Each row is a point on a tangle of strands that fork, close into loops and nearly touch. The rows are in no order.
Points whose rows are less than 7.54 apart are linked; no others are. Some points are linked to none.
K_822: [ 2.80 -3.19  1.48 -4.73  3.11 -1.59  4.05 -2.42 -1.20  2.69 -1.94  3.14
  2.08  3.55  6.12  4.70 -2.51  0.48  1.69  2.65]
K_133: [ 0.10 -1.15 -1.46 -5.35  2.78  0.35  4.26 -2.77  0.79  3.06 -0.99 -1.00
  2.06  4.22  3.72  3.34 -0.50 -0.44  3.54 -0.01]
K_411: [-0.90  1.54 -3.50  0.90 -0.39 -2.64 -0.36  4.80 -4.07 -2.04 -2.15 -0.30
 -1.01 -2.60 -0.94 -0.35 -1.79  0.50 -3.84 -0.07]
K_452: [ 0.01  2.67 -3.47  4.94 -3.20  0.65 -1.74 -0.66 -0.86 -7.12 -0.67  0.83
 -1.12 -7.92 -6.54 -0.11  2.50  1.48 -2.22 -0.16]
K_974: [-1.59  1.88 -1.85 -0.37 -0.45  0.22  0.78  1.29  1.56  2.68 -2.61  0.64
 -1.53 -2.33 -0.59 -1.53 -1.16  0.18 -0.20 -1.02]
K_189: [-1.00 -0.16  1.77 -3.11 -1.47  1.08  0.32 -1.01 -0.61  3.33 -4.52 -2.50
  0.62  1.60 -2.02  2.73  0.38 -3.20  3.51  0.67]
K_382: [ 3.31 -1.00 -4.20 -4.29  2.24 -2.90  4.38  2.01 -2.75  2.50 -1.57  1.19
  1.17  0.24  5.43  3.35 -1.76 -1.50  1.44  2.96]
K_593: [ 4.45  0.19  0.06  2.27  1.12 -0.30 -3.45 -0.43 -0.95 -0.28  3.06  2.10
 -0.41 -1.86 -0.32  3.76 -2.29 -2.53 -1.02 -0.83]
K_897: [-3.62 -2.37 -1.06  7.65 -2.90  0.62 -5.49  3.46  3.73 -3.88  0.34 -0.82
 -3.65  0.87 -4.22 -2.17  3.10 -0.78 -0.73 -1.68]
K_626: [-2.03 -4.35  8.91  2.42 -2.98  1.49 -5.28  0.33 -0.44  0.05 -1.63  3.98
 -0.92 -2.68  0.00 -1.53 -2.93  0.14 -1.98  1.15]
K_795: [-2.56  5.44 -4.67  2.25 -1.79  1.84  2.20  4.19  2.38 -2.95  1.28 -5.58
  0.46  0.06 -3.39 -1.78  4.61  1.38 -1.14 -0.07]
K_509: [-1.91 -2.19  3.93 -0.91  0.39 -1.51  0.41  3.75  0.04  3.29  1.80 -2.55
 -0.04  2.93  2.53  0.52 -1.70  1.37 -0.56 -0.18]
K_979: [ 0.17 -1.46  4.53  5.50 -1.63  1.59 -4.56 -4.61  2.43 -0.99  2.55  2.57
 -2.17 -1.81 -1.73 -2.96 -0.03  1.29 -0.80 -2.79]
K_13: [ 1.21 -0.21  7.24  2.98 -0.03 -1.99  1.79 -2.70  0.88  0.81  2.39  0.99
 -0.77  1.03  1.18 -2.68 -2.67  5.71 -2.51 -0.46]
K_648: [ 0.03  0.53 -4.33 -4.76  3.24 -2.27  6.29 -1.32 -0.58  0.64 -1.46  1.35
  1.94  3.10  3.21 -2.15 -0.98  1.69  0.65  0.06]
K_532: [-2.57  4.11 -2.89 -2.83  0.38  1.32  2.55 -0.53  1.35  2.33  0.05 -6.50
  0.70  4.05 -0.45 -1.25  5.05 -1.34  3.43 -0.64]
K_9: [ 0.69 -2.13 -1.40  0.87  0.05  1.52 -5.70 -1.22 -5.59 -3.70 -2.07  7.04
  0.12 -6.09  1.12 -0.02 -3.35 -0.87 -4.34 -1.32]
K_630: [ 2.75  0.54  0.13  3.50  0.76 -0.09 -2.88 -0.33  1.09  0.26  4.18  0.60
 -1.85 -0.75 -0.96  1.19 -0.54 -0.88 -0.92 -2.23]
K_548: [ 0.90  3.14 -7.32 -3.31  1.49 -0.46  5.91  3.87  0.38  0.51 -1.00 -0.37
  0.55 -2.55  2.35 -0.29  1.22  0.51  0.27  1.84]
K_425: [-0.20  1.75 -1.84 -3.92 -0.75  0.99  2.79 -1.14 -0.30  2.60 -5.78 -1.45
  0.48 -0.61 -1.19  2.60  0.62 -2.37  3.44  1.37]
K_645: [-1.96  2.36 -2.20  2.06 -2.11  2.18 -2.73  3.26  1.60 -1.09 -1.57 -2.70
 -1.15 -0.30 -4.50  1.28  2.44 -3.64  0.20  0.69]
K_434: [-0.22 -1.08 -5.26 -8.56  2.22 -0.89  5.75  1.19  0.44  2.54  2.03 -4.24
  3.34  1.74  4.86 -0.85  4.97  1.31  6.27  0.16]
K_96: [ 1.31  0.80  4.50  2.51  0.49 -1.04  1.79 -4.08  1.88  2.07  2.67 -0.30
 -1.10  2.67  0.48 -3.11 -1.49  4.07 -0.37 -1.48]
K_686: [ 4.94  0.66 -0.92 -0.94  2.24 -0.44 -0.83 -1.51 -2.49 -0.72 -0.39  2.87
  0.60 -0.27  0.94  2.98 -3.09 -2.39 -0.46  1.30]
K_346: [ 2.82 -1.14  5.50 -1.34  1.19 -3.75  3.29  1.80 -2.35  3.06  1.33 -0.02
  0.14  1.03  3.87  1.21 -3.04  2.09 -0.72  1.91]
K_491: [-0.14 -1.72 -1.29  2.14 -1.53  2.08 -5.07 -1.79 -4.13 -4.78 -1.55  5.15
 -0.36 -8.60 -2.33 -1.62 -1.39 -1.13 -2.89 -0.82]
K_150: [ 5.02 -0.18  3.87 -0.07  0.88 -0.20 -0.21 -6.35 -0.53 -0.27 -0.05  4.47
  0.00 -1.88 -0.41 -0.31 -2.66 -1.31  1.59  1.12]
K_180: [ 0.09 -1.98  1.66  4.23 -1.62  1.88 -5.46 -2.66  1.04 -1.80  1.43  3.46
 -2.78 -5.02 -2.84 -1.95 -0.85  0.19 -1.32 -2.83]
K_225: [ 1.62 -1.83 -1.30 -5.84  1.64 -3.84  6.56  0.88 -1.58  3.60 -2.10 -0.36
  0.63  0.73  5.28  1.13 -0.69  0.69  3.14  2.19]
K_79: [ 0.33  0.92 -7.21 -7.75  1.96 -1.12  5.65  3.75  0.21  1.23  1.87 -3.89
  3.45 -0.57  4.47 -0.29  4.02  1.15  3.64  1.69]
K_367: [-5.18 -0.11 -1.03 -2.75 -0.89  0.02  0.66  3.35  0.34  2.78 -1.88 -4.73
  0.88  3.78 -0.38 -0.60  1.13 -1.18  1.58 -0.54]
K_259: [ 0.97  0.85 -2.77 -4.45  2.98 -2.21  6.45 -1.73 -0.11  1.36  1.65 -1.69
  2.25  3.39  3.13 -3.03  0.45  2.63  1.62 -0.51]
K_485: [-2.32 -3.37  1.44  4.08 -3.68  0.95 -6.30  2.96 -0.30 -1.58 -1.78  1.85
 -2.42 -3.33 -3.67 -0.97 -0.78 -2.38 -1.72 -0.38]
K_705: [-2.10  0.61 -1.48  1.50 -0.49  1.18 -3.05  4.31  1.48  1.83  0.18 -2.96
 -1.02  1.44 -2.07  1.56  1.03 -3.46  0.28 -0.53]
K_843: [-0.49 -0.23  4.66 -0.58  1.13  1.34 -2.23 -4.46  0.35 -0.34 -0.07  1.73
  1.51  4.05 -0.37  0.31 -2.67  0.64 -0.91 -1.37]
K_915: [ 2.96  5.08 -4.60  0.66 -0.48  2.01  2.03 -0.70  1.42 -2.08 -2.38  1.70
 -0.57 -5.40 -2.11  1.00  0.82 -1.57  0.87  2.31]
K_458: [ 4.43 -0.92  5.49 -2.24  1.68 -3.23  2.85 -1.38 -2.79  1.28  0.27  1.86
  1.29  1.18  3.49  2.69 -3.32  1.05  0.44  3.49]
K_378: [ 0.31 -0.71  5.71 -1.84  3.52 -0.04  2.69 -1.60  1.10  2.55  2.88  0.98
  1.96  4.19  5.19  2.18 -2.49  4.49 -1.59  1.23]
K_637: [-1.65  5.27 -5.45 -0.12 -0.53  3.59  0.48  3.37  0.75 -2.51 -2.41 -1.61
  1.61 -2.06 -2.64  3.58  1.76 -1.72 -2.05  0.99]
K_540: [-2.07 -5.27  4.47  3.63 -3.39  0.88 -6.75  0.81 -1.26 -2.41 -1.95  3.88
 -1.75 -4.14 -2.31 -2.26 -2.20 -1.10 -2.67 -0.66]
K_40: [-2.58 -1.91  7.74  1.01 -2.42 -1.28 -0.93  0.95  1.66  3.92 -0.39 -3.22
 -1.16  4.63 -0.23 -0.40  0.79 -0.48  2.11  1.06]
K_298: [-1.47 -2.05  2.11  0.13  0.34  1.45 -5.26  2.78 -1.51  1.83 -1.54  1.86
  0.61  1.22  1.14  3.60 -3.42 -1.67 -2.76 -0.57]
K_571: [ 0.96 -1.75  2.87  3.08  0.43 -2.72 -2.55  1.15 -2.60 -2.07  2.11  1.29
 -0.79  0.62 -0.17 -0.27 -3.56  2.37 -4.51 -1.37]
K_652: [ 3.07  1.46  2.31  0.06 -0.35  1.33 -1.07 -6.01  0.74 -0.37 -0.72  2.12
 -0.46 -1.79 -2.75 -1.63 -0.92 -1.70  2.53  0.22]
K_72: [ 0.07 -0.14 -1.42 -0.71  1.23  4.05 -5.53 -4.25 -2.34 -3.38 -1.81  4.46
  2.27 -2.78 -2.25  0.09 -2.34 -2.04 -1.97 -1.24]
K_649: [-0.11  0.33 -3.28 -4.98 -0.11 -1.54  5.70  0.91 -1.99  2.22 -6.56 -1.44
  0.96 -1.59  0.99  1.84  0.01 -0.85  2.67  2.74]
K_501: [ 0.84 -1.19  0.76 -2.94  0.26  0.40  0.53 -0.76 -1.22  3.69 -3.62  1.86
  0.55 -0.16  2.00  3.67 -3.07 -1.76  1.77  1.31]
K_398: [ 0.31  2.00 -3.71  1.79 -1.21 -0.71 -1.82  1.83 -4.17 -4.73 -2.91  2.03
 -0.98 -5.23 -2.69 -0.07 -0.97  0.36 -4.17 -0.47]
K_190: [ 0.38 -1.32  7.08  1.72  0.11 -0.95 -2.65  0.13 -1.22  0.33  0.92  2.68
 -0.06  0.42  1.58  0.64 -3.97  2.59 -3.59  0.21]
K_668: [ 0.88  2.56 -5.27 -3.50  2.54  0.90  4.87 -1.52  3.55  3.02  1.07 -1.83
  1.18  2.19  2.63  0.27  3.32 -0.57  4.66  0.50]
K_952: [-1.50  1.90  0.36  0.64 -1.76 -0.70  1.81  0.24  3.66  4.54  2.37 -5.35
 -1.79  2.75  0.51 -3.69  3.35  0.18  3.52 -1.32]
K_269: [ 0.24  0.65 -2.31  2.48 -1.94  1.39 -2.55 -1.04 -2.56 -5.87 -1.77  2.65
 -0.65 -6.87 -4.46 -1.23 -0.04 -0.80 -2.34 -0.21]
K_982: [-2.62  1.22 -3.73  5.00 -1.59  0.11 -1.87  5.90  1.60 -2.56  2.24 -4.61
 -2.36  1.67 -3.64 -0.76  3.03 -0.66 -2.08 -1.65]
K_393: [-1.02  0.38  3.45 -2.16  0.44 -1.10  3.39 -3.98  2.02  3.98  0.41 -1.39
 -0.17  3.52  2.30 -1.16  0.44  2.07  3.28 -0.62]
K_676: [-0.36 -2.77 -0.72  7.33 -3.51 -0.30 -6.20 -0.58 -0.12 -6.93  1.37  0.22
 -2.06 -4.05 -6.87 -1.39  3.72 -0.74 -0.77 -1.03]
K_194: [-2.17 -6.49  5.06  4.79 -2.19  0.95 -7.74 -2.68 -2.16 -7.29  1.39  3.25
 -0.13 -1.68 -4.56 -4.03  0.26 -0.74 -2.46 -1.47]
K_166: [-1.04  2.69 -4.16 -1.88  1.17  3.29 -1.87 -0.60 -0.57 -0.86 -3.12  0.60
  2.51  1.23 -1.68  2.70 -1.07 -2.57 -1.25 -0.60]
K_77: [-1.93 -2.10  8.60 -2.92 -0.31 -1.84  3.81  0.17 -0.11  4.30  0.89 -3.07
  1.35  4.16  3.67  1.41 -0.07  4.28  0.92  1.69]
K_764: [ 3.27 -2.34  2.39 -3.68  2.80 -0.65  2.07 -4.19 -2.06  0.86 -3.46  5.68
  2.68  2.48  4.68  4.65 -4.59 -0.44  0.26  3.18]
K_797: [-1.73 -3.86  7.49  5.50 -3.47  1.58 -6.89 -1.82  2.32 -1.87  0.60  0.86
 -2.36  2.11 -3.23 -3.49  0.51 -1.63 -0.02 -0.06]
K_55: [-0.47  4.02 -6.43 -1.67  1.46  0.75  2.94  3.35  0.67 -0.56  3.81 -4.56
  1.55  0.77 -0.05 -1.70  3.41  1.50 -0.73 -1.13]
K_280: [-0.34  2.41 -1.98  3.14 -1.68  4.06 -5.49 -1.83  0.62 -5.28  0.03 -0.17
  0.27 -2.73 -6.30  1.24  2.59 -3.09 -0.35 -0.08]
K_374: [-0.33  5.48 -6.51  1.24 -0.37  0.85  3.78  2.89  2.00 -1.57  3.18 -4.37
 -0.13 -1.69 -1.41 -2.19  3.80  2.39 -1.04 -0.89]
K_716: [ 0.87 -0.33 -4.01 -6.07  0.91 -3.78  8.17  1.21 -2.59  1.97 -3.70 -0.55
  0.53 -0.64  2.98 -0.65  0.01  0.34  3.02  2.83]
K_654: [ 3.29 -3.23  4.53  4.43 -0.43 -1.69 -5.75 -1.52 -4.15 -3.87  2.98  3.69
 -0.83 -4.07 -0.95  1.08 -2.37  0.34 -3.23 -0.95]
K_907: [-0.72 -3.41  4.06 -5.64  1.57 -1.35  6.11 -2.67  0.39  4.31  0.35 -2.03
  1.61  4.42  5.67  2.59  1.49  2.70  4.09  0.97]
K_76: [ 0.13  0.55 -0.26  0.61 -0.53  4.12 -5.73 -4.17 -1.42 -3.85 -0.69  2.23
  1.36 -2.33 -4.75 -0.01  0.17 -3.47 -0.25 -0.45]
K_539: [-0.87  2.39 -3.54  1.76 -1.11 -2.10  1.88  2.66 -1.37 -2.52 -0.46 -2.63
 -1.16 -1.23 -3.10 -2.28  0.43  0.92 -2.49 -0.84]
K_955: [-0.18 -1.81  6.86 -3.43  0.33 -1.65  6.39 -2.97  1.36  4.74  0.16 -1.77
  0.36  3.47  4.25  0.47  0.26  3.92  3.86  1.20]
K_354: [-3.13 -1.87  0.04  5.21 -3.79  1.28 -4.99  2.94  1.88 -2.76 -1.55 -0.26
 -2.87 -1.10 -5.03 -2.34  1.55 -2.25 -0.72 -0.56]
K_683: [-2.44 -3.88  8.31  4.43 -2.37 -0.16 -4.93  0.76  1.21 -1.30 -0.03  0.39
 -1.35  3.70 -2.29 -1.83 -0.84 -0.87 -1.04  0.65]
K_880: [-1.20 -1.09  1.68  1.43 -0.36 -0.08 -2.35  3.80  1.04  2.57  1.77 -1.79
 -1.02  2.10  0.47  1.24 -0.79 -1.46 -0.74 -1.34]
K_678: [-1.32 -0.95  5.21  1.90 -1.65  0.62 -2.40 -1.50  2.16  2.04 -1.01  1.09
 -1.75  0.12 -1.10 -1.48 -1.26 -0.25  0.48 -0.37]
K_107: [-1.00  2.33 -0.27 -1.96  1.23  0.00  1.17 -2.00  0.62  2.08  0.05 -3.94
  0.96  5.07 -1.03  0.39  1.05 -1.56  2.40 -0.54]
K_561: [ 0.88  5.05 -3.71 -0.86 -0.84  2.22  2.99 -1.44  2.53 -0.28 -2.66 -0.23
 -0.43 -2.83 -2.75  1.06  2.35 -2.31  2.68  1.76]
K_708: [ 0.54 -0.09  1.54  0.49  0.74 -2.84 -0.17  1.62 -3.60 -1.21  0.38 -0.04
 -0.13  1.18  0.09 -0.62 -3.28  1.17 -3.01 -0.87]
K_329: [-0.90 -0.85 -1.57 -1.24  1.88 -0.20 -2.36  3.29 -2.84  1.30 -0.95  0.32
  1.16  1.86  2.50  3.40 -3.51 -0.84 -3.25 -0.87]
K_58: [-1.60 -1.54 -1.81  4.56 -0.88 -1.72 -2.55  5.41 -0.03 -1.65  2.43 -2.42
 -2.16  1.11 -1.76 -1.24  0.09  0.70 -3.45 -2.82]
K_885: [ 2.99  3.20 -5.33 -0.93  0.45 -0.81  3.74  2.34 -0.20 -0.26 -2.06  1.41
 -0.98 -4.58  0.61  0.74 -0.68 -0.35 -0.20  2.39]
K_377: [ 2.15  3.89 -2.91  3.02 -0.18 -0.17  1.41 -0.65  1.89  0.21  2.70 -2.20
 -1.62 -0.76 -2.62 -1.83  2.27  0.39  0.51 -2.00]
K_499: [ 1.56 -0.55 -7.90 -7.13  2.58 -2.80  8.18  2.75  0.40  0.95  0.79  0.21
  2.36 -0.43  6.12 -1.65  3.14  1.75  3.10  2.70]
K_828: [-2.86  0.31  1.27  0.65 -1.36  1.02 -0.28 -0.09  2.86  3.83 -1.79 -0.33
 -2.35  0.40 -0.56 -2.38 -0.67 -0.16  1.02 -1.25]
K_750: [ 0.91  1.46 -3.72 -1.53  1.44  3.79 -3.36 -2.25 -2.34 -2.97 -3.86  3.90
  2.82 -2.01 -1.40  1.96 -2.00 -2.65 -2.12 -0.02]
K_780: [-3.63 -2.67  0.30 -5.97  1.13 -1.68  3.70  2.30 -2.04  3.87 -2.40 -2.00
  1.35  3.14  3.98  1.47 -1.20  1.56  0.74 -0.76]
K_471: [-1.89 -1.64  4.92 -2.28 -1.29 -0.52  0.27  0.38 -0.24  4.26 -2.27 -3.64
 -0.30  3.65  0.13  2.40  0.49 -2.32  3.07  1.14]
K_400: [ 0.97 -1.81 -6.43 -5.68  2.10 -2.27  7.87  1.54  2.26  3.41  0.15  2.05
  1.00  0.32  7.55 -1.38  1.02  1.67  2.82  1.90]
K_666: [ 0.20 -4.23  2.16  8.09 -3.75 -0.92 -6.18 -0.43  0.80 -5.60  1.61 -0.80
 -2.75 -0.02 -6.24 -3.11  2.38 -1.90 -0.01 -0.91]
K_410: [ 0.12 -1.30 -0.53  0.63  0.46  1.34 -4.67  0.40 -3.13 -1.09 -1.73  5.46
 -0.18 -3.10  1.59  1.66 -4.96 -0.66 -4.09 -1.25]
K_390: [ 0.98 -1.12  4.67 -2.44  2.94 -1.33  3.98 -0.41  0.88  3.11  5.20 -1.64
  2.27  5.12  6.04  0.50 -0.23  5.28 -0.12  0.42]
K_215: [ 0.63 -5.22  8.32  5.52 -1.48 -0.12 -6.66 -0.22 -2.21 -4.42  3.45  3.78
 -0.34 -2.30 -0.42  0.12 -1.37  2.12 -4.45  0.22]
K_543: [ 1.62  1.92 -2.04  5.04 -0.40  0.75 -2.65 -1.05  2.55 -0.81  3.50 -0.51
 -2.92 -1.35 -3.13  0.58  1.68 -0.74 -0.16 -2.78]
K_97: [-1.98  1.68 -4.90 -4.21  1.25  0.33  4.45  3.41  1.46  3.32 -0.15 -2.05
  0.45 -0.34  2.95 -1.24  1.37  0.71  1.55 -0.46]
K_776: [ 2.20 -0.49 -0.19 -3.47  3.94 -3.04  5.92 -1.09 -0.22  1.70  4.49 -0.55
  2.29  4.40  5.29 -1.51 -0.51  3.91  0.48 -0.05]
K_813: [-2.17  5.31 -3.75  3.80 -2.48  2.21  0.37  2.63  1.96 -5.39  0.07 -4.47
  0.27 -0.24 -5.95  0.48  4.85  0.22 -1.68  0.38]
K_86: [ 5.09  2.83 -6.49 -1.86  1.34 -1.58  2.56  0.99 -4.79 -3.23 -4.29  4.33
  0.92 -2.59  2.09  1.96 -2.20 -1.41 -2.04  4.61]
K_600: [-0.36 -1.98  7.56  1.66 -1.42  0.77 -3.46 -1.36 -0.08  1.04 -0.90  3.21
 -0.47 -0.64  0.00 -0.38 -2.87  0.77 -1.37  0.29]
K_38: [ 5.07  0.74 -5.20 -2.60  2.34 -3.13  2.97  1.90 -4.56 -0.41 -1.77  3.16
  0.63 -0.63  4.35  2.82 -2.19 -1.83 -0.49  2.99]
K_206: [-0.34 -5.13  3.04  3.68 -1.75  1.53 -6.90 -5.29 -3.37 -6.11  2.81  3.88
  0.21 -6.27 -3.91 -3.46  0.70 -0.55 -1.96 -1.71]
K_98: [-1.11  1.07  3.84  1.37 -0.72 -0.62  1.75 -2.68  3.09  3.99  1.92 -2.98
 -1.53  4.05  0.36 -3.72  1.31  1.72  1.89 -1.77]
K_687: [ 0.93 -0.67 -0.48  2.78 -1.86  1.86 -3.44 -0.73  1.07 -0.24 -0.17  3.90
 -2.65 -6.83 -1.44 -0.45 -1.49 -0.56 -0.93 -1.89]
K_855: [ 2.27  2.90 -3.44 -0.86  1.59  0.61  3.59 -2.22  4.62  3.19  0.76  1.04
 -1.27 -0.87  1.95 -0.31  0.95 -0.83  4.02  0.22]
K_151: [-2.19 -0.88 -0.85 -2.12  0.35 -2.06  1.41  5.38  0.36  3.46  3.92 -5.36
  1.13  2.57  2.22 -3.05  1.63  1.67  0.31 -1.53]
K_408: [-1.70  3.55 -6.02 -3.65  1.00  3.46  1.58  0.99  0.16 -0.73 -3.81 -1.18
  2.46  0.08 -1.20  3.30  0.95 -1.84 -0.35  1.27]
K_727: [-1.21  0.43 -1.23 -3.84  0.68 -3.47  4.73  2.67 -2.67  1.16 -1.08 -3.20
  1.00  1.71  0.64 -2.23 -0.24  1.29  0.31 -0.26]
K_160: [-0.17  0.62 -2.56  6.58 -3.95  0.94 -4.55  0.71  0.37 -6.93  0.64  0.19
 -1.70 -6.88 -6.63  0.28  4.55  0.11 -1.71 -0.47]
K_610: [-1.73  1.73 -3.86 -2.57  1.04 -0.27  1.54  4.30  1.07  2.44  4.23 -5.87
  1.81  2.21  1.09 -2.76  3.41  0.95  1.03 -1.56]
K_210: [ 0.18  1.43  1.75 -0.91  1.67  0.21  0.19 -3.66  0.41  0.75  0.66 -0.50
  1.17  4.28 -1.21  0.17 -1.39 -0.21  0.59 -1.64]
K_405: [ 0.50  0.20 -4.54 -3.61  2.18 -1.21  4.64  1.89  2.21  3.96  1.73  0.67
  0.00 -0.44  5.36 -0.96 -0.45  1.42  1.51 -0.59]
K_622: [-3.28  0.32 -2.23 -5.47  0.54  0.78  2.51  1.48  1.48  4.54  1.26 -5.98
  1.18  3.60  2.55  0.05  4.12 -0.52  4.81 -1.14]
K_631: [ 0.60 -3.04  1.97 -5.54  2.94 -0.32  4.76 -3.39  0.65  4.11 -0.33  1.07
  2.12  4.93  5.74  5.05 -0.24  0.89  3.23  1.47]
K_958: [ 3.81 -0.45 -1.00 -2.85  3.63 -0.62 -0.15 -2.38 -2.87  0.30 -1.38  4.90
  2.52  1.77  3.30  4.22 -4.36 -1.94 -0.85  2.17]
K_966: [ 4.63 -0.31  3.83 -1.16  1.43 -1.89  2.48 -4.14 -0.36  1.12 -1.10  3.28
 -0.06 -0.86  1.39  0.70 -2.97 -0.35  2.11  2.25]
K_826: [-0.40 -0.41  1.97  5.42 -2.38 -1.38 -2.04  0.16  1.59 -0.76  1.02 -2.00
 -2.87  0.67 -4.12 -3.90  0.83  0.43 -0.52 -1.69]
K_287: [-0.17  1.20 -1.71 -0.24  0.59 -2.76  2.44  2.17 -1.97  0.12  0.78 -2.63
  0.18  0.80 -0.70 -2.39 -0.99  1.22 -1.23 -0.54]
K_20: [ 4.37 -1.92  1.56  2.47  0.84  0.01 -5.95 -2.28 -3.13 -3.27  2.86  3.92
  0.09 -4.43 -1.25  2.61 -2.36 -2.20 -2.34 -0.85]
K_110: [-2.34  0.35 -2.95  7.98 -3.31  0.04 -3.24  3.00  3.17 -4.12  1.81 -3.14
 -3.49  1.33 -5.25 -1.89  5.15 -0.23 -0.77 -1.29]
K_140: [-1.34 -1.92 -0.92 -7.42  0.69 -0.22  4.74 -0.24  1.12  4.79  2.26 -5.48
  1.60  2.68  5.10 -0.33  4.41  1.10  6.62 -0.90]
K_168: [-0.44  1.91 -5.08 -3.18  2.85 -0.75  4.32 -1.12 -0.95 -1.18 -3.50  2.74
  1.27  0.76  1.60 -1.36 -1.83  1.34 -1.30 -0.08]
K_710: [-0.54  5.94 -4.84 -1.81 -0.13  1.65  4.75  0.97  2.26  0.04 -1.23 -3.11
  0.40 -1.32 -1.15 -0.05  2.93 -0.50  1.75  1.45]
K_320: [ 2.13  2.37  0.30  0.14  0.30  0.32  1.29 -3.48  2.37  2.27 -0.75  1.38
 -1.10 -0.76 -0.46 -0.17 -0.33 -1.84  3.13 -0.15]
K_603: [-1.49  3.37 -4.53  2.85 -1.09  3.13 -2.24  4.57  1.02 -2.72 -0.78 -1.01
 -0.52 -3.15 -3.62  3.51  2.14 -2.26 -2.59  0.06]
K_749: [-0.37  6.25 -6.87 -2.75 -0.15  1.81  6.77  4.23  1.55 -1.50 -0.40 -2.19
  1.61 -3.15  0.92  1.20  3.57  0.61  0.62  3.24]
K_250: [ 0.20  4.11 -1.77  1.85 -0.36  0.36  1.44 -1.12  3.09  2.28  2.32 -4.32
 -1.88  1.46 -1.33 -1.99  3.07 -0.35  2.20 -1.49]
K_292: [-0.82 -0.75  6.46 -1.71  2.23  0.94  0.39 -3.23  0.95  2.27  0.13  2.45
  1.93  3.60  2.98  2.13 -3.24  3.08 -1.32  0.21]
K_884: [ 0.56  0.85 -4.48 -6.07  1.92  0.51  5.86 -1.62  1.23  2.87 -1.33 -2.01
  1.89  1.87  2.43  2.55  3.28 -1.40  5.34  1.01]
K_384: [-0.41 -2.00  2.65 -0.10  0.85  2.03 -6.17  0.00 -2.76  0.61 -2.22  4.70
  1.39 -0.27  2.16  3.44 -4.75 -0.98 -3.55 -0.74]
K_931: [-1.02 -3.67  8.07  6.14 -2.91  1.78 -6.45 -3.39  3.03 -1.68  2.61  2.24
 -2.57 -0.58 -2.05 -3.25  1.09  1.17 -1.34 -1.34]
K_790: [ 0.30  1.11 -2.13  0.73 -0.60  1.25 -1.71  0.81 -0.02  0.00 -2.25  2.79
 -1.21 -4.17 -1.32  0.30 -2.00 -1.60 -1.21 -0.69]
K_976: [-2.24 -1.96  8.10  0.13 -0.48 -1.22  1.06  1.43  0.90  3.88  0.87 -2.32
 -0.28  3.79  2.44  1.21 -1.12  2.53 -0.15  0.99]
K_314: [-0.80 -3.02  5.53  4.56 -1.04 -1.36 -4.89  0.47 -0.99 -2.96  1.01  0.81
 -1.15  1.32 -3.00 -1.76 -2.01  0.63 -3.00 -0.82]
K_936: [-1.17 -6.00  8.70  4.48 -2.19  1.35 -7.44 -2.91 -1.62 -5.11  2.64  4.08
  0.31 -1.49 -2.09 -2.25 -0.80  1.33 -3.62 -0.58]
K_552: [-1.31  3.60 -2.74  5.06 -2.03  3.10 -3.84 -0.06  2.27 -6.04  0.87 -2.41
 -0.60 -0.52 -6.46  0.84  5.00 -1.53 -1.38 -0.63]
K_8: [-1.23 -3.49  5.23  7.36 -3.31  0.65 -6.77 -2.84  1.74 -4.05  1.33 -0.55
 -2.46  3.72 -4.28 -4.56  2.59 -1.73  0.83 -0.66]
K_285: [ 2.31 -0.05 -0.15 -1.14  3.59 -1.29  1.52  0.05 -0.08  2.29  2.11  2.49
  0.29  1.58  5.06  1.87 -3.21  1.22 -1.40 -0.08]

A piece is all that can be reached along the links. How many separate loops has the piece of each point below (a circle has one, a figure eight two, a Y none), and how many tips (points with one link)?
K_38 -> loops 1, tips 5
K_710 -> loops 1, tips 1
K_600 -> loops 2, tips 3

A tip is a point with one link. Name the tips that can be reached along the links from each point below, in the order of the rows.
K_668 -> K_13, K_346, K_86, K_206, K_151
K_931 -> K_329, K_58, K_727
K_140 -> K_168

How many points has the smallest loop of links through each point below? Write - if it is on no loop.
K_600 -> 14
K_543 -> 15
K_374 -> -
K_287 -> 15
K_915 -> 6
